Points on a hilly landscape, in no order, each with its height.
From any point a ball takes the steepest step (drop divided by distance) to one of its 3 nearest points. It stops when none of these is lower. Distance is the straight distance between rows; heights are no part of it.
z518 (h 503): [ 14  -6   2  -5 -13 -17 -24 -13 -17 -21  26  -1 -12  16  24  15 -16 -13
  20 -18  -2  21  -1 -13 -10  -1   7 -14]
z773 (h 456): [  0   3   0  12  -2 -12   8   0  -9   6  -2   7  -5   0  -4   4   2   3
  -3   1   8   6  -5   1  -7   0  -4  -2]
z114 (h 348): [ -9  -1   1  -7  17  35   4  -4  17   4   2  -1  16  -8  -1 -13 -15   7
 -10  16  -1   7   1  10  30 -19  -3   0]
z672 (h 275): [ -8  -7  14  -4  22  -7   9  -2  30   7 -17  11   6 -15 -13 -10  13  19
 -14   7   7   2   2   4  11  -6   3  -3]
z895 (h 347): [ -8  -1 -18  10 -14   8  22  10 -23  18 -20   5  -8   5 -10  -1   7  -6
  -5  -1  -1 -11 -19   3 -15   6 -16   9]
z771 (h 602): [  8  21  17   1  19 -14  -7   2  28   2  28 -16  17  -9  -7  -1   3  17
   1  18   1 -10  47   5  11   3  17  15]
z848 (h 312): [-12 -22  -2  -8  18  17  23   9  13   7 -41   7   3  -6  -9 -10   9   3
 -19   8  10   6 -23   4   5  -2 -11  -5]
z44 (h 325): [  6   5  -1   8  -7 -14  -9  -7 -12  -4  17   5  -5   4   6   6 -10   0
   4  -2   6  13   2  -3  -2  -4   2  -3]
z521 (h 207): [  8  -4   6   4  -1 -28 -12  -8   2 -10  21   7  -7   3   9  15  -9   4
  10  -6  15  29   0 -12   0   1   5 -18]
z398 (h 413): [  3  14  -8  25  -2 -18  15   6  -3  16 -10   2  -4  -4 -16   6  19   3
  -1   4   4 -21   0   3 -19  15   1   4]
z474 (h 244): [ -1 -13  -4 -18 -21  19 -20  -9 -31 -12   8   5  -6  17  19   1 -18 -20
   9 -26  -9  13 -24  -2  -1 -11 -10  -7]
z550 (h 277): [  7  -4  13   3  19 -32 -11 -10  24  -6  16   6  -2 -12   3   0  -5  17
   2  -1  20  23  12  -3   8  -5  11 -10]
z62 (h 337): [-11 -20   7 -16  28  19  13   4  32  -3 -36   9   7 -17 -10 -16   4   8
 -19  10  10   9 -14   6  21 -10  -4 -13]
z76 (h 424): [-11 -15 -23  -1 -27  12  25  17 -40  11 -29  10 -17  17  -2   7   2 -19
   0 -11   5   0 -41  -1 -21  17 -25  -5]
z542 (h 379): [  7  19 -16  36 -14 -27   1   7 -27   2   3  -2 -16  -2 -12  16  10  -9
  11  -2   4 -17  -8   0 -27  24  -4  -6]
z151 (h 466): [ -9 -18  -1  -4  10  29  37  17  15  29 -48  -6  16   1 -14 -13  33   2
 -17  14 -11 -32  -9   3  -6  15   3  20]
z671 (h 633): [  6  32  11   4  -1   4  -3  13  17   6  27 -25  23   2 -14   4  10  12
   3  18  -9 -29  45   5   2  13   2  25]
z565 (h 365): [-10  -2  -9  -4  -3  28   9   3 -12   6  -8   2   5   3   2  -9 -15  -5
  -6   6  -2   6 -14  10  10 -14 -13   8]
z704 (h 411): [  8   6   5  16   3 -29  -4  -2   2  -1  11   5  -6  -5  -3   8   3   7
   5   0  14  10   6  -1  -6   4   4  -8]
z38 (h 377): [ -5  -4 -10   3 -11  12   4  -1 -25   4  -5   6  -3   8   2  -1  -7  -7
  -5  -3   0   7 -16   4  -1  -6 -13   3]
z83 (h 361): [-10   1  -4   3   4  14  26  10   4  22 -24   1  10   0 -15  -7  18   4
 -12  11  -6 -19  -3   5  -4   2  -2  14]
z46 (h 323): [ -6  -8   1   3   9  -7  19   7   8  11 -26  12  -3  -5  -9  -3  14   8
 -11   5  12   6 -17   3  -7   2  -6  -8]
z785 (h 334): [ -5  -8  11   1  15 -20   7  -3  18   1 -15  15   0 -12  -9   0   9  15
  -8   2  18  15  -5  -1   4  -5  -1 -15]
z911 (h 335): [-11  -4  17 -10  29   8   3  -4  37   2  -9   8  17 -18 -12 -15   5  18
 -11  14   3   0  11   9  27 -15   4   1]
z709 (h 343): [-11   8   8 -15  19  47  11   4  24   8   1  -6  29  -8  -9 -13  -5   9
  -7  19  -8 -11  13  14  30 -18  -6   9]
z426 (h 619): [ 16 -16   4 -23  -4  -1 -30 -24  -2 -33  26  -3  -8  19  37  11 -27 -19
  29 -28 -13  25   3 -18  -8 -19  11 -18]
z178 (h 498): [-14   2 -17   1  -8  30  21  14 -18  21 -16  -3   6   9 -10  -9  -1  -9
  -8  11 -11 -18  -7   9  -1  -3 -17  23]
z783 (h 341): [ -4 -11  -7 -13 -12  17  -9  -5 -19  -9   2   9  -3  12  13   5 -19 -14
   2 -13   0  25 -25  -2   6  -9 -12 -12]
z498 (h 418): [-15  -3 -21   3 -18  27  16  12 -32  16 -17   1  -6   8  -6  -8  -4 -13
  -5   0  -9 -14 -19   7  -3  -2 -18  20]
z707 (h 359): [ -5  -1  -3   2   0  11   9   1  -5   6  -6   5   5   1   0  -3  -6   3
  -7   8   4   9  -7   4   6 -12  -9   1]
z715 (h 354): [ -6  -7   8  -5   1 -28   2   0   8  -5  -1  19  -6   2   0  16  -2  11
   3  -9  21  34 -15 -10   0   6  -4 -34]
z21 (h 380): [  0  -9   0  -8 -12   2  -9  -8 -18 -10  10   8  -5  10  13   8 -16 -10
   6 -12   1  24 -16  -4   2  -8  -5 -15]
z352 (h 467): [  1 -14   0 -12   4  19 -10 -17   8 -18  11   7   4   0  20  -1 -27  -5
   4   0   6  34 -10  -7  22 -19  -2 -21]
z669 (h 519): [  0   4   0   9 -12 -39   1   7 -16  -6   8  14 -17  11   1  30   6  -2
  16 -14  15  18 -18 -10 -21  26   0 -36]
z413 (h 383): [ -5   5  17  -6  28  -3   0  -5  33   2   9   3  16 -15  -8  -8   2  23
  -6  11   2  -2  24   7  20 -11   9   7]
z52 (h 441): [ 20   4  -1   8 -13 -23 -24  -7 -16 -16  29  -7 -15   7  16  10 -13  -8
  16  -9   0  12  10  -6 -10   3  10  -5]
z472 (h 328): [ -8  -6   5 -10  23  25  15   5  22   8 -21   4  14 -11 -10 -14   2  10
 -15  14   0  -1  -1   9  19 -10  -3   2]
z630 (h 372): [ -5 -17   8   1   9   6  30   8  22  24 -49   2   6  -7 -14  -8  40  10
 -19  14  -9 -32  -7  -2  -8  19  13  11]
z202 (h 446): [ 11   7  14   3  25 -28 -16  -7  30  -2  27  -5   3 -15   0  -6  -3  20
   3  11   9   7  35   2  14  -5  20   6]
z828 (h 369): [  3   5  -9  27  -3 -20  20   6  -6  17 -21   8  -7  -5 -15  10  23   2
   1   2   6 -16 -15  -1 -25  19  -2  -4]
z954 (h 381): [  2   6   9   2  16  -4  -3  -7  17   3  11   2   9  -8  -1  -6  -7  12
  -5  10   5  10  14   2  12 -14   5   4]
z838 (h 376): [ -9  -9  10 -16  30  30   0  -7  45  -5  -8   5  14 -22  -6 -20 -13  12
 -12  12   8  11   4   7  40 -20  -1 -16]
z536 (h 468): [  6 -16  -5 -20   0  39 -16 -24   9 -24  13   4   3   1  25  -2 -34 -15
   8 -10  -7  33 -14  -8  25 -23  -4 -23]
z374 (h 351): [ -6  -6   3  -7  17  24   2  -8  18  -3   0   7   9 -10   4 -11 -18   4
  -7  10   6  20  -4   7  27 -20  -4 -11]
z733 (h 417): [ -4   6 -19  14 -31   4   2   5 -42   8  -3   2 -16  10  -6   5   1 -16
   3 -12  -6 -16 -18  -1 -16  10 -15  10]
z813 (h 494): [-19 -15  -6 -31  -7  10   6  10 -13 -10 -12  17  -6  16  11  18 -17 -11
   1 -14   6  41 -40  -7   5   8 -11 -40]
z277 (h 465): [  7 -11   0 -12  -5  16 -20 -21  -3 -20  19   3   0   8  27   1 -28 -11
   9  -9  -4  26  -7  -8  11 -20   0 -12]
z113 (h 408): [-13  13   7 -13   2  45  19  16  16  17  -1 -15  36   8 -16  -4   6   7
  -3  17 -13 -30  19  10  16  -9 -15  29]
z121 (h 457): [-12 -16  -5 -35  -5  19  -7  -2  -8 -16   1  17  -2  13  18  14 -26 -18
   9 -20  -2  43 -34 -11  11   0  -4 -45]
z937 (h 161): [ -1  -3  14   7  11 -16  17   1  26  14 -32   9   2 -17 -19  -3  34  16
 -10   8  -5 -22   5   0  -6  13  11   5]
z324 (h 363): [  3   6  -2  22   0 -31   9   3  -2   5  -9  10  -9  -7 -13  13  17   7
   3  -1  16   0 -10  -3 -20  17  -2 -14]
z73 (h 583): [ 24  -6   6  -6  -7 -19 -26 -19   0 -27  32  -9 -11  10  30   9 -21 -10
  24 -11  -3  26  15 -14  -3 -12  15  -7]
z174 (h 139): [ 15  -5   6  -4   6 -16 -20 -19  15 -19  31  -3  -3   2  24   2 -19   4
  13  -1   7  30  14 -14  10 -14  12  -7]
z965 (h 241): [ 12   1   4   7   2 -27 -14  -8   4 -10  24  -1  -7  -1  12   8 -10   6
   8   0  12  22  11  -5   2  -3  10  -7]
z748 (h 189): [ 11   2   2  -1   8   1 -16 -17   7 -13  30  -7   2   0  21  -5 -23   3
   8   6  -2  15  17  -5  13 -21  10   4]
z886 (h 371): [ -1  11  12   6  10  -5  17   4  23  16 -21  -1  14 -10 -25   2  36  16
  -6  13 -12 -36  22   1  -5  16  12  17]
z43 (h 646): [  9  33  16   8   5  -9   4  11  24   7  13 -23  20  -5 -27  10  25  12
   5  16  -7 -38  45   5  -4  23   7  21]
z275 (h 355): [-12   7 -15 -14 -22  40 -14  -2 -35   2  16 -14   1   9   8 -14 -15 -17
  -1 -12 -25 -23   1   4  10 -12 -11  35]
z523 (h 316): [ -8 -21  -7  -2   8  14  28  12   0  14 -43   5   0   1  -6  -7  13  -1
 -17   8   9  -2 -26   4  -9   4 -10  -2]
z875 (h 329): [ -8 -10  -1  -1  13  13  25   9   9  17 -38   5   5  -4 -13 -12  18   7
 -18  11   3 -10 -10   6  -2  -1  -1   5]
z376 (h 476): [  2  21  10   0  10   4  -5   3  14   4  27 -12  17   1  -1  -2  -3  11
  -1  17  -5 -11  34   6  10  -4   8  21]
z92 (h 669): [ 11  25  -4  24  -3 -21  -3   6  -7   5  18 -11  -6  -4  -8   7   4   1
   3   7   0 -14  18   1 -10  12   9   9]
z931 (h 345): [  9  34  -8   9 -18   0 -13  10 -12   1  37 -31   3  11   0  -1  -4  -7
   8   8 -16 -32  37   4  -3  14   6  30]
z678 (h 551): [-11  11  -8   5  -6  16  17   9 -12  18  -5  -1   8   4  -9  -6   1  -3
  -7   9  -9 -17   1   7  -2  -1  -8  22]
z344 (h 373): [ -4  -5  18  -2  26 -19  -4  -8  35  -3   1  10   3 -20 -10 -10  10  24
  -8   5  12   9  16   2  15  -7   9  -4]
z825 (h 308): [ -7  17 -13  -3 -24  24 -14   1 -32   3  22 -15   0  11   6  -7 -11 -13
   1  -7 -23 -25  13   3   3  -4  -5  33]
z921 (h 451): [ -6  -7  19  -8  33  -3 -11 -13  46  -5  11   5  12 -25  -4 -15  -4  23
  -5   8  10  14  19   3  31 -18  12  -6]
z385 (h 429): [  5   0  -2   0  -4   9 -12 -12  -8  -7  17  -1  -1   5  13  -3 -19  -4
   1  -2  -2  14   1  -1   9 -16   0   3]
z737 (h 473): [ 12  13   5  14   9 -26  -9  -3   8  -3  23  -6  -4  -6  -2  -1  -4  10
   3   8   9   5  23  -1  -1   2  15   2]
z517 (h 440): [ 13  -9  -1  -9 -11   3 -25 -18 -15 -21  23  -3  -6  14  28   5 -20 -13
  16 -16 -10  16   1  -9  -2 -15   4  -7]
z899 (h 378): [  0   4   8  13  11 -25   7  -1  11   4  -6   9  -1 -10 -13   2  15  15
  -5   4  11   0   5   3  -9   6   7  -3]
z409 (h 281): [ 14  -1  -9  -9 -23  12 -32 -10 -36 -13  25 -15 -14  15  23  -6 -11 -25
   8 -32 -19 -19   3  -1 -12  -9  -1  18]
z460 (h 399): [  7  -1  -4  -4 -23   8 -24 -10 -34 -12  20  -5  -9  13  18   1 -11 -18
  10 -24 -13  -1  -4  -3  -8  -8  -1   7]
z712 (h 340): [ -5  -6   1  -3  -6 -12   4  -1  -8  -2  -1  15  -4   5   2  11  -8   1
   1  -6  13  26 -21  -6  -2  -1  -7 -22]
z798 (h 295): [-12 -25   5 -14  21   4  16   8  25  -2 -39  12   1 -14  -9  -8  10   9
 -17   6  18  18 -20   3   6  -4  -9 -18]
z14 (h 438): [ -7   4  -6  -8  -1  35  -8  -5  -9   0  14  -6   9   2  12 -12 -20  -5
  -1   6 -13   0   4   6  18 -22  -4  15]
z992 (h 268): [ 20   7 -11   5 -25  -8 -34  -6 -34 -18  28 -19 -18  12  20   0  -8 -21
  12 -22 -15 -16  13  -5 -15   1   7  12]
z10 (h 350): [ -8  -4   0  -6 -11 -23   6   5 -11  -4  -1  20  -9  14   4  22  -3   0
   6 -11  14  25 -24  -7  -9  12  -8 -32]
z751 (h 327): [ -8 -14   2 -10   8  -6   7   1  10  -5 -12  16   0  -3   0   2  -5   5
  -8  -2  19  31 -20  -4   7  -5 -11 -25]
z807 (h 342): [ -4 -11   7  -7  12 -10  -2  -9  19  -7   3  13   2  -6   4   3  -8  11
  -2  -2  17  32  -9  -6  12 -10   0 -23]
z662 (h 623): [  3  22   2  18   4 -15   5   3   4  13   8  -5   4  -7 -16   1  11   8
   0   9   0 -16  19   6  -7   9   8  11]
z858 (h 404): [ -7 -24  -5  -2  10  21  35  17   6  24 -55   1   1   0  -5 -10  28  -1
 -21  10   1 -18 -23   5 -12  13  -2   9]
z714 (h 301): [  4   9 -12   7 -26   1 -21  -2 -40  -7  17  -5 -15  11   8   3  -8 -16
   7 -17 -12 -13  -2  -1 -12   2  -5  11]
z987 (h 346): [ -9 -14   9  -7  16  12  26   9  24  13 -44   5  11  -7 -14 -10  28  13
 -18  15  -6 -22  -1   4   3   6   8  11]
z984 (h 389): [-13  11  11  -8   5  35  23  16  19  20 -10  -8  31   5 -20  -2  17   9
  -5  17 -13 -33  18   9   8  -2 -11  28]
z181 (h 439): [ 11  20 -14  30 -17 -23  -6   5 -25  -3  14 -11 -16   0  -8  13   4 -13
  10  -2   2 -17   2   2 -20  19   0   1]
z273 (h 366): [ -4  11   5   1  10   8  -1   0   8   7  16  -3  13  -3   0  -5  -8  10
  -4  14  -3  -2  19   4  12 -13   3  14]
z573 (h 364): [ -1   3 -11  16 -23 -18   5   5 -31   4  -5   9 -16   7  -5  20   7  -9
   8 -11   7  -2 -23  -4 -23  19 -12 -13]
z25 (h 286): [  6   9 -14  -1 -28   9 -25  -4 -40  -7  21 -17 -12  10  10  -3  -9 -21
   5 -23 -20 -26   7   1 -11  -1  -3  24]
z210 (h 422): [ -2  -6   8  -4  23   2 -10 -16  27  -8  13   5   9 -14   6  -8 -15  12
  -3   7  11  25   6   0  24 -20   6 -10]
z469 (h 406): [ 10  -1  -2  -2 -14  -1 -21 -11 -21 -13  22  -2  -7  12  19   2 -18 -11
  10 -12  -7  11   0  -3  -3  -9   2   4]
z745 (h 271): [ 28   3  -7   1 -21 -14 -36  -7 -24 -24  31 -25 -19  11  27  -1 -12 -20
  21 -20 -15 -11  20  -6 -19  -1  14   8]
z795 (h 405): [ -9 -14  13  -8  27  -7  -3  -7  35  -5  -7  14   5 -18  -6 -11  -1  18
 -10   0  17  22  -4   0  20 -13   1 -17]
z796 (h 184): [ 25   8  -8   7 -25 -22 -33  -4 -31 -21  30 -21 -20   9  17   8  -9 -21
  23 -23  -8  -8   9  -6 -18   8   8  -3]
z829 (h 287): [ 30  13 -14   5 -28 -17 -38  -3 -33 -24  32 -35 -24   9  22  -4  -5 -27
  18 -27 -14 -26  19  -3 -21   9  14   8]
z681 (h 530): [ -4  16 -13  13 -18   9   5   7 -25  13   5  -3  -4   6  -7  -2  -1  -7
  -1   0  -9 -20   1   6  -7   2  -8  22]
z617 (h 506): [  9  16 -19  24 -32 -19 -18   6 -46  -7  15 -13 -22   4  -4  14   1 -21
  13 -20  -7 -23  -6  -1 -22  20  -5   3]
z654 (h 324): [ 35   4  -4  -2 -18 -21 -36  -8 -18 -30  33 -25 -19  13  30   0 -12 -21
  24 -20 -11  -3  22  -9 -18  -2  17   2]
z464 (h 170): [  7  -8   6  -4   3 -12 -10 -14   7 -14  22   8  -2   1  15   8 -18   4
   8  -4  10  31   0 -12   8 -12   4 -14]
z927 (h 367): [ -5 -22  12  -6  17  -4  21   3  31  10 -49  11   1 -17 -13 -10  38  14
 -18  11  -3 -15  -6   0   1  14  10   3]
z789 (h 336): [-14  -1   9 -15  18  40  21  12  23  14 -21  -3  26  -3 -14 -10   9   8
 -12  18  -8 -19   8  10  19  -8  -4  15]
z935 (h 412): [ -4 -15  -4 -29 -11  24 -11  -7 -15 -17   2   8   0  16  19  10 -24 -20
   9 -21  -2  33 -32  -8   9  -6  -9 -31]
z711 (h 427): [ -9 -12 -12   7   1  12  35  13  -4  27 -40   3   0   3 -10  -9  24  -4
 -14   7   3 -17 -19   2 -17  12  -8   7]
z432 (h 209): [ -5 -12  13   1  18 -19  15   0  27   4 -34  14  -1 -17 -16  -5  26  18
 -12   5   8  -2  -5   2  -4   4   5  -7]
z588 (h 330): [ -5  19   5   8   5   2  20  11  14  19  -8  -6  17  -3 -23   3  25  11
  -2  13 -10 -33  19   6  -7  13   3  19]
z139 (h 300): [-11 -30   9 -12  24  11  19   9  32   3 -51   9   4 -15  -9 -14  22   9
 -23  12   5  -1 -16   3   8   2   1  -4]
z135 (h 660): [-15 -34  22 -16  24 -16   0   1  52 -11 -46  19  -3 -27 -15 -19  22  19
 -15   3   7  11  -9  -1  14   3   3 -14]
z264 (h 313): [ 19  23 -13   9 -23  -6 -27   1 -24 -11  36 -32 -14   8  12  -6  -9 -19
  12  -6 -18 -28  30   0  -8  10  13  22]
z581 (h 290): [ -4  19  15  -1   7   9  13  12  19  13   2 -10  24  -1 -20   3  19  13
  -1  16 -10 -31  31   4   2   7   1  24]
z531 (h 338): [ -3   3   2  15   5 -11  18   3   3  14 -19   9   0  -6 -14   1  17   9
  -6   6   5 -10  -3   2 -11   7   0   5]
z905 (h 265): [ 12  -4  11   4  11 -42 -13 -10  19 -10  23   6  -8  -8   5   9  -4  13
  10  -3  21  27  10 -10   2   3  11 -17]
z333 (h 444): [-11 -18  12 -15  30  10   4  -1  40  -6 -23  12   7 -23  -9 -17  -2  11
 -16   6  16  21  -9   3  27 -14  -5 -21]
z736 (h 624): [ 30  -7   2 -11 -12 -24 -32 -14 -11 -34  31 -16 -16  17  35  11 -17 -15
  32 -22  -8  15  14 -16 -19  -4  18 -14]
z327 (h 298): [ 11  19 -11  13 -23  -2 -23   3 -30  -4  26 -20 -12   7   5  -1  -7 -16
   8  -5 -15 -22  17  -1 -10   8   2  20]
z436 (h 481): [ 17   7  -2  14 -15 -29 -15  -4 -17 -10  23  -2 -13   6   6  13  -6  -8
  12  -5   6   8   4  -5 -14  10   5  -9]
z31 (h 400): [ 26   6  -2   2  -9 -18 -29 -12  -6 -23  34 -18 -11   7  27  -2 -18  -8
  17  -3  -7   7  27  -7  -6  -5  20   7]
z369 (h 484): [  2 -17  -2 -29  -9  23 -23 -20 -10 -26  13   3  -2  17  28   8 -27 -21
  19 -29 -12  28 -19 -13   5 -16  -1 -26]
z977 (h 251): [-10 -20  12  -8  22  -9  12   1  29   1 -37  16   1 -18 -13  -9  18  16
 -16   6  11   5  -9   2   7  -3   0  -9]
z422 (h 556): [ 16 -11   8 -13  -9 -24 -23 -17  -3 -27  28  -3 -12  17  30  18 -20  -9
  27 -19  -2  30   6 -18  -6  -4  14 -22]
z103 (h 326): [ -7  -7 -10   4  -5   6  20   8 -11  12 -22  10  -3   5  -6  -1   4  -1
  -8   2   9   4 -22   2  -9   1 -14  -2]
z632 (h 386): [ -9  -6 -20  10 -29   8  17  11 -39  14 -17   7 -15  13  -4   1   3 -17
   1  -9  -1 -10 -27   0 -18  10 -22   5]
z395 (h 515): [  5   4   1   7 -15 -31 -11   1 -20  -9  16   7 -16  11   8  24  -6  -7
  16 -15   9  18 -13  -7 -16  16   1 -27]
z340 (h 475): [ -6 -15  -1 -21   1  18  -5  -5   3 -15  -3  12   4   3  12   5 -25  -8
   0  -7   9  40 -28  -7  20 -11 -11 -32]
z856 (h 253): [  3   6  14  16  14 -28  10  -2  30   8 -25   5   0 -24 -25   4  41  17
  -1  10  -7 -32  13   0 -13  25  19   7]
z136 (h 358): [-15   5  -2  -5   5  28  24  13   5  22 -17  -3  18   4 -13  -7   8   4
 -10  15 -10 -22   4  12   5  -6  -7  23]
z310 (h 435): [ -5   0  -7  -4  -8  26  -9  -7 -15  -3  13  -1   2   5  13  -8 -21  -8
   0   0  -7   9  -4   5  10 -18  -5   8]
z804 (h 385): [  4   5  -7  14 -25 -19  -8   1 -32  -4   8   4 -15  10   1  13  -3 -11
  10 -13   0   3 -11  -2 -16  10  -6  -8]
z148 (h 488): [  3  12  -2  26   5 -19  19   6  10  16 -23  -2   3 -16 -22   8  35  10
   0   6  -5 -35   4   0 -22  25  12   6]
z553 (h 420): [ 15  -1  -5  -5 -17   4 -31 -12 -24 -18  30 -12 -10  14  26  -1 -17 -18
  12 -17 -16   0  10  -6  -7 -13   4  11]
z925 (h 460): [ -2  -6   7 -16 -10 -27 -11  -5 -11 -16  20  15 -10  20  16  29 -12  -5
  17 -21   6  35 -16 -17  -7  13  10 -38]
z836 (h 520): [-16 -19  -4 -24   5  11  14  10   4  -9 -23  13   0   6   4  10 -14  -4
  -6  -5  20  38 -38  -4   9   3 -16 -39]
z725 (h 331): [ 14  34 -15  19 -20 -12 -16  10 -20  -4  32 -32  -5   1  -4  -1  -2 -12
  10   4 -15 -34  28   3  -8  20   8  19]
z656 (h 332): [-12 -13  -8  -7 -10   3  17  11 -18   2 -23  13  -8  11   1   8  -2  -5
  -5  -5  12  20 -35   0  -8   7 -20 -19]
z546 (h 368): [  5   3   6  18   8 -46   3  -2   9   0  -6  13 -11 -11 -15  14  19  14
   5  -4  22   6  -4  -2 -16  18   3 -21]
z119 (h 713): [  3  31  -6  23  -2  -9   9   9  -2  16   6 -13   6  -3 -20   5  16   1
   4  11  -7 -35  21   5 -15  19   4  19]
z872 (h 353): [  0 -10   1 -10  19  32  -5 -14  31  -7   4   5  10 -16   7 -14 -25   3
  -5  10   8  24  -3   2  38 -24  -3 -20]
z134 (h 415): [  4  14  10  17   9 -14  17   5  22  17 -20  -5  11 -14 -27   7  40  12
   1  13 -12 -41  16   0 -14  28  16  14]
z96 (h 464): [-10  21   1  -3  -6  23   4   9  -1  14  17 -12  19   7  -5  -5  -6   5
  -3  15 -14 -21  21   6   9  -5  -6  27]
z85 (h 320): [-10  -8   4  -5  18  14  16   3  15   8 -24   7  10  -9 -10  -8   6  10
 -16  11   8   4  -9   7  11  -8  -5  -1]
z297 (h 442): [  7   9  -1   4  -3   4 -13  -8  -9  -6  28  -8   1   4  14  -1 -16  -2
   4   6  -6   0  19   2   5 -11   6  15]
z205 (h 388): [-11  -9   4 -12  15  33  31  15  21  21 -37  -4  20   0 -15 -11  24   6
 -15  18 -12 -26   0   6   7   3  -1  18]
z26 (h 239): [  9   3   6   9  -2 -42  -8  -3  -3  -8  18   9 -11  -1   1  18  -2   7
  12  -7  20  22   1 -10  -8  13   5 -24]
z743 (h 375): [ -6 -17   2 -16  19  19   5  -2  25  -9 -12  10   5 -11   2  -6 -17   1
 -11   2  18  33 -22   0  26 -14 -11 -30]
z824 (h 443): [  1   0  17   9  22 -35  -1  -6  29   0 -10  12  -4 -21 -17   0  19  23
  -5   1  13   3   9   1  -2   6  11  -6]
z570 (h 291): [  5 -10  -9 -18 -19  24 -32 -15 -33 -15  21 -10 -10  14  27  -8 -16 -24
  11 -35 -18  -8  -5  -4  -6 -21  -5  12]
z710 (h 362): [  3  17  16  12  14 -20   8   3  28   9 -10  -1   7 -16 -26   5  32  19
   1  11  -7 -30  27   4  -6  21  16  12]
z522 (h 507): [  5  16   0  24   6 -24   7   3   3   9  -3   0  -4 -11 -18   5  15   9
   0   7   6 -13   9   3 -14  14   6   2]
z346 (h 349): [ -6 -13   7   1  10 -30  12   4  16   2 -22  21  -6  -7  -9   7  16  14
  -6  -4  21  16 -16  -5  -7   9  -5 -24]
z294 (h 449): [ -1  11  -7   2 -11  15  -8  -1 -19   4  19  -7   2   8   6  -6 -14  -6
  -1   4 -11  -6   7   5   4  -9  -4  17]
z605 (h 382): [-17 -36   9 -24  27   2   8  11  44 -12 -47  15  -3 -17  -7  -8  12   9
 -19  -1  23  26 -27  -3  12   5  -9 -33]
z847 (h 321): [ 17  19 -17   2 -27   1 -35   0 -37 -15  32 -35 -18  10  14  -6  -3 -23
  10 -22 -22 -37  20   0 -11   9   6  23]
z746 (h 117): [ -5  -4  19   2  18  -8  15   3  28  11 -25   7   8 -15 -19  -5  27  20
 -11  12  -5 -17   9   5   1   8  11   8]
z653 (h 632): [ 14  23   1   8  -2  -9 -15   0   1  -4  36 -21   2   1  10  -4 -10   0
   7  12  -8  -9  37   3   2  -2  16  18]
z8 (h 407): [  1   2  12  -3  27  -6  -9 -12  31  -5  23  -1  12 -15   5  -9 -10  19
  -1  10   9  11  25   0  24 -16  14   4]
z657 (h 445): [ -4  -7  -6  13   2   3  31   9   4  30 -39   3   2  -6 -15  -2  33   4
  -9   6  -2 -28 -12  -1 -20  17   1   8]
z867 (h 402): [ -9 -10 -12  -7 -16  20   2   4 -28   1  -9   6  -6  13   4  -1 -14 -14
  -2 -10   0  11 -30   3  -1  -4 -20  -2]
z268 (h 423): [-15  11 -13  -4 -13  36   5   6 -18  12   9  -9  10   9  -4 -11 -10  -8
  -4   5 -20 -20   7   8  10  -9 -14  32]
z530 (h 319): [ -4 -13  -4   8   4  -3  27   8  -1  15 -36   9  -2  -2  -7   0  18   3
 -13   4  12  -3 -22   1 -14   9  -9  -5]
z688 (h 374): [ -9 -29   5  -6  16  14  30  11  22  18 -57   4   5  -7  -8 -13  35   7
 -22  14  -6 -22 -14   0  -2  13   7   7]
z280 (h 559): [  9  28   6  13   5 -12  -2   6  10   6  25 -20  10  -4 -11   3   6   9
   3  15  -3 -20  36   6  -2  12  11  18]
z332 (h 595): [ -2  15 -15  24 -16  -6  13   7 -24  15  -4  -3  -7   0 -14   7   8  -6
   2   2  -3 -24  -4   3 -20  14  -8  11]
z909 (h 426): [  0 -12   4 -19  -7  -5 -15 -11  -7 -18  15  11  -2  14  19  19 -18  -7
  13 -17   1  35 -15 -15   4  -3   2 -29]
z978 (h 357): [  0   1  -1  13 -11 -25   7   3 -12   1  -5  14 -10   4  -4  18   5   2
   5  -7  14  11 -18  -4 -18  12  -9 -20]
z60 (h 393): [ 13   6   0   6  -8 -10 -19  -9 -11 -13  26  -6  -6   6  15   4 -16  -4
   9  -1  -3   9  13  -3  -2  -6   8   5]
z35 (h 280): [-10  11  14  -8  15  20  11   4  22  11   0  -5  22  -3 -14  -6   7  15
  -8  17  -8 -17  21   9  14  -7   1  19]
z175 (h 352): [ -7   4  -1  -5  10  20   1  -2   4   4   3   0  12  -5   3 -10 -10   4
  -9  10  -1   8   0   8  19 -19  -3   5]
z515 (h 425): [  4  27  -2  11  -5  -2  -2   7  -6   8  25 -15   7   5  -5  -1  -2   0
   3  12  -8 -19  27   6  -2   7   6  23]
z140 (h 482): [ -5  22  -7  11 -10   9   3   7 -13  14  14 -12   7   7  -6  -2  -1  -2
   0   8 -12 -25  15   5  -4   3  -4  28]
z504 (h 360): [  6  17  -9  13 -18  -6 -11   0 -27   1  20 -10  -8   6   4   1  -5  -8
   5  -3  -7 -11   9   2  -6   0   1  14]
z187 (h 310): [-12 -20   0 -14  11   3  19  10  14  -2 -34  13   0  -4  -3  -1   2   3
 -13   2  20  24 -31   0   4   2 -15 -25]
z589 (h 356): [  3   4  -6   5 -19   1 -14  -4 -29  -5  14   0  -9  10  10   1 -12 -11
   6  -9  -6   3  -4   1  -6  -4  -3   6]
z916 (h 333): [-11   1  -3  -4  11  29  17   7   4  15 -15  -1  14  -3  -8 -11  -2   2
 -10  16  -3  -5  -2  11  12 -11  -7  11]
z666 (h 322): [-11 -18 -15  -1   0  15  27  15 -12  15 -36   8  -3   6  -3  -3   5  -7
 -11   2  11   4 -31   3  -9   3 -17  -2]
z884 (h 370): [ -6  -6  -6  -7  -4  20   0  -6 -11  -4  -4   7   3   4   6  -4 -17  -6
  -4  -1   4  22 -20   1  11 -13 -11  -7]
z957 (h 419): [-10   1 -14  -2 -22  24  -4   0 -38   6   1  -1  -6  10   4  -7  -9 -17
  -3 -10 -13 -11 -11   6  -1  -8 -13  21]

For each start below, name the point where the ball stops.
z413: z746
z773: z174
z436: z174
z824: z746
z954: z35
z536: z409
z921: z746
z376: z35
z135: z746
z707: z35
z553: z409
z352: z409
z872: z35
z737: z174
